Points, in no order, along strands that fork, close into loops and pass close to each other.
(in the rows, 100 means zero)
Points whose rows are less than 104 apart are linked; no others are. Some points are linked to none.
(539): 117 141 144  63  75 112  93  95 121  97  70  90  95 102  66 148 157 122  68 115
(408):  69 121  63  41 133  69 125 129 122 115  92  93  74  86 110 149 136 119  40 112
(940): 151  87  98 112  56  33  75  80 114  73  88  80 115  58 127 122 106 110 112  91
(917): 121 119  81 145  78  61  70  83 117 140  31 131 105 100 104 103 128  99 143 128
(799): 112 134  87  95 109 109  98  81  62 139  92  89 113  67 149 132  63 104  67  91
(439): 120 104 129 132  90 119  48 103 119  66  70 125 117 115  71  56 136  89 107 130
(51):  88  93 119 118  46 106 141 152  93  42 118 117 120 126  36  69  60  91 159  83
(321):  93 109  91  51  78  75  66 123  70 132  51  98  46  68 134 133 145 114  65 101
(192): 136  93 157 103  92  90  57  92 125 138  48 122 116  97  99  75 164 116 105  89
(75): 118  98 117 106 109 122  71 169 124 147  77 108  97  93  92  98 104 112  88 139
(1093): 119  47  99 140  69  76 106  95  73  87 119 115 122 107  90  93 104  68 111  81
(261):  91 123 111  85  88 102 130  75  54 125 118  89  85 100 127 136 141 119  79 133
(991): 158 146  88 122  81 108 103 106  97  80  98 108  92  89  97 136 106  88  80 114
(304):  61  85 103  94  96  63 100  83 119 115 142  73  52 108  90 109  62  80 116  47
(487):  43  83 117  73 149 127  95  86  60  88 124  80  55  92 112 111 100  75  66  90
(466):  98 123 134  66 108 109  95 170  93 133  97  38  99 126 133 112 130 108 101  99
(976): 118 111  98  86  79  62 120  59 115 101 108 101  66  94  87  91  91 149 110 134
(279):  79 112  64  92 105  89 112  63 120 119 102  80  33 138  93 145 139  78 100  90
(30):  78 121 128  90 104  71  90  97 117 148  91  85  62  85 170  87 120 139 101  58
(897): 107 103 116  99  88  98  78  62  95  97  95 104  88  91 101  50  95 139 112 162
(659): 131  53 105 108 108 110  63 110 101  60  85 119  90 107  76  43 159  85 103 116
(359): 128 154 168  54 101 110 100 102 106 126  85  72 118 124  89 121 118 138  92 126
(788): 105 109 106 134  67  96  84  56  59  97  84  95  88 114  66 143 106  82 141 127
(322): 138 142 141  90  95 119  74  73  79  53 105  85 131  99  89  91  87 103  94 130
(367):  90  96  78  91 130 113 115 124 137  89  98  93 155 126 117  53 103 133  90 134
(767): 114 125  47 112  96 145 137 127 104  41 130 119 132 134  63  83  30  57 118  71
(774): 134  76  84  97 120  84  87 118 116 103 105  86  87  82 119  89  90  98 101  87
(556):  42  22  76  85  98 110 123  79  88  28 138 106 103 117  69  57  83  95 112 103
(138):  91  67 106  70 138  93 118 147  99 117 143  43 119 125 109  50  57 106 124  88
(254):  98 113 107 101  79 147  91  77 131  94 101 104 111 115 109  74  69 130  82  86
(946): 110  54 105  85  96 101  82  89 123  84  97 111  88 119  82  33 136 124  93 160
(833):  95  43 107 104  94  59  93  89  46  95 139  59 105  97  99 125 102  60 115  74
(1017):  95 146 101  93 106 138  91  66  88  44 104  98 154 125  84  71 114  94  76 158
(513): 127  90  91 117 113 110  96 120  82 128  91 146  72  55 149  99 143  98  54  93
(229):  65  87 131  79 135 127  73 144  93 104 120  34  98 114 132  64  65 122 109 115
(153):  96  48  59 106 145 109 130 106  99 104 101 123 146 101  95 110 100  72  78 121
(194):  23  54  94  88 150 126  54  90  99  63 106  65  75 101 104 124 107  87  91  91
(225):  82 122  80  70 104 105  76 108  85 127  55  85 104  72 155 128 118 108  62 106
(207):  37  62 100  90 138 112 127  87  83  83 155  98  47 107  67 102  84  69  85  98
(792):  52  61 117 121 112  73 140 112 107  65 134 115  57 110 117  45 141 127 129  84
(908): 111  58  88  97  70  82 140  74  73 121 115 130 146 122  74  55  72  79 114  67
(125):  63  47  81 118  65  99 143 124  80  16 146 123  93 106  56  64  69  93 151  98
(786):  83 121  73  85  70  99 100  99 122 135 100  71  79 119  91 160 128 101  62  96
(1022): 134 135 119 112  91 109  70  96 132 108  55  99 134 121  86  84 145 104  96 119
(1001): 126  70  32 106 102  66  72  82 131  76 124  80  39  67  79 104  45  67  90  77
(372): 115 102 109 121  64  94  97 112 109  94 102  75 158 114  92 150  93  90 101  71
(341):  77  98 107 108 141  64 150 106 107  82 109 109  78 123 116  74 124 112 182  66
(1083): 147  88 126 121  92  85  97 112 123 128  85 144  77  91 118  79 154 119  89  82
(428):  89  99 147 109 120 100 121 105 102  83 105 112 101 102  97  99  95 115 149  70
(957):  35  96 139  98 132 145  75 111  70  85  98  82 106  91 138  70  77 154 123 136
(418): 115  98  89 152  54 120  89 128  98  75  99 124 124 100 104  28  41  98 147  79
(350):  99 122 145  89 141 100 118  92 121 117 100 118  83  82  96 142  90 101 131  24
(358): 129 135 131  60  88  99  62 144  99 107  53  95 117  61 101 136 151 120  62 128
(790): 120 100 103 130  56  39 134  57  99  91 112 105  99  68 109 122 114 126 118 109
(880): 123 108  60 121  87 112 130  91 115 123 140 129 112 111  96  89  82  84  74  54
(719):  71  51 110  86 103  95 122  97 100  40 126 129  98 114  86  37 124 118 125  85
(222):  88 108  96  94 140  63  88 144 101 155  83  79  84  70 172 105 132  96 108  47
(724): 140  85 115  84 111 119  89 118 113 133 109 108  81  96  69  89  88 106  58 147
(680):  79  96  68  71 147  90 124 126 139  92 133  84  57  89  96 153 104  79  54 100
(257): 110 166  93 133 106 148 131  94 104  58  99 153 173 109  61  73  98  75 116 123
(391): 115 105  99  64 138 105 112 154 112  83 126  52 157 108 128  34  59 143 104 117
(171): 115 111  84  84 119 124  94  64  82 121 103 104  75  52 105 127  36 112  78 119
(546): 103 106 133 121  53  73  71  32  96  63  76  96  97 127  59  92  89  98 166 120
(97): 116 104  55 112  94 120 136 102 141 146 133 141  99 124  70  72  22  81  92  53
(816): 138  97  82  65  72  72  61 109  75 123  62 123  88  58 103 143 143 104  44 134
(177):  99  82  68  99  99 132 130 128 119 111 131 105 117 135  51  67  22  70 120  80
(579):  94 110  65 113  98  87 107  73 138 117  65  79 129 104 147  99  85 119 111  96
(66):  95 139 144 119  81 120  85 154 103 149  74 120  93  86 112 125 116 137 106 118
(10):  98  58 123  83 103 113 100 122  96 136 119  95  97  68  96 115  70 118  42 110
(910):  95 120 145  86 127  73 113 178  95 156  89  66  92  95 143 128 112 110 138  60
(85):  94  44  60  98  72 114 132  90  76  73  95 148 161 133  80  24  90  61 100  75
(14):  93  91 105 138  46 124  97 150 119  59 112 117  86 120  62  28  40 112 165  66
(181): 104  56  68 110 126 124 112  86  92  76  97 139 145 127  85  42 105  68  99 124
(426):  95  95 131  84 117  87 108 106  86 135  98  78  88  90  81 159  93  81 109  61
(893): 107  71 105  70 121  99  93  94  74 118 149  78  86  48  99 108  27 109  54  95
(71): 101  78  60 123 100  46 100  94  98 103 134  83  43  71 107 131  72  49 112  45
(974):  23  57 115 101 124 113  89  88  88  66 109  68  86  97 118 106  93 131 111 136
(531): 135 161 139 115  79 141  96 109  61  76  99  91 127  87  94 138 108  98 101 131
(50):  88 116 141 106  59 110  65  43  95  30  95  71 136 122  65  98  98 113 117 126
(909):  58  82  80  73 118  59 108  67 147 120 118  78  26 125  96 109  95  93  96  86
(583): 111 121 107  87  80  69  83  59 124 159  61  96  71  76 154 120  96 142  90  67
(1064):  80  69  69 113 126  39 107 112 136 154 108 103  43  64 112 126  90  54  75  47
(280):  77 132  94  82 124 143 116  38  99  94  94 109 120 136  88  97 107 115  72 157
(494): 142 106 100 131  79 118 108  98 129  92 131 125  82  83  98 125 105  86  58  56
(1005): 151 124  79 128 128 119  65 101  86  80  73 137  79  66 120 127 145  79  71  95
(183): 147  85  84 145  63 103  85 103  59  86 109 111 137 112  80  54  65  60 141 108
(687): 111  64  37  78 151  92 116 117 112  76 125 108  94  94  72 119  90  65  75 110
(563):  99  70  89  91  85  77  93  68  75  76  97  58 138 121  77 152  92  64 123  82
(166):  66 119  91 112 106 115 117 161  91 158  63 130  74  94 134 125 141 108 100 112
(193): 107 103 107 108  77 108  98  58  43 109 105  95  65  96 100 138 112  83  90 104
(13):  84 166  91 131 107 160  87  54  85  73  89 119 181 116  86  83  88  84 102 143
(184):  56  63  77  82 122 125 119  85  54  40 147 102  69 133  64  67  70  69 115  75
(93): 103 112  96 100  74  90  84  68  75 176  63 106  92  71 138 126  58 111 112  96
(1082): 122 152 102 139  78  83  84  86 159 126  35 151 127  93  72  96 133 105 107 146
(796): 126 148 141  64 126  90 111 125  81 132  95  69 121 119 130  85 125 131  88 103
(716): 142 125 104 135  95  45  65  87 114  79  52  97 110  90 114 119 135  93 146  91
(841):  66 123 107  81 126 102 135  34  83 107  90 106 111 105 125 128 132 120  71 138
(747):  97 133 115  93  91 133 111 120 116 133  84  70 115 124  86 175 101  95  97  78
(764): 105 112  54 129  84 146 117 104 115  25 107 142 161 105  61  77  74  67 107 116
(1046):  60 127  74 104  91  91 113 141  94 156  90 102 108  84 163 141 137 119  68  96

A fork is a point with three links, a tip a point with one. Leave the first point through the second and follow the links. Name the first fork or tip that comes.
(583); (30) -> (225)
(138); (229) -> (556)
(13); (257) -> (991)
(659); (946) -> (1022)
(225); (1046) -> (799)
(1017); (280) -> (322)

How many points has the smallest loop of links through each point below? Write none if it is on no loop.
(531) -> 12
(546) -> 9
(724) -> 10
(940) -> 11

A piece is two or more points that can be reached from each other along the links. Count, over all rows, the pieces, the separate loops (a circle has one, a figure eight two, a Y none), the forks (points with three links) and the tips (points with one).
pieces -> 3
loops -> 6
forks -> 10
tips -> 4
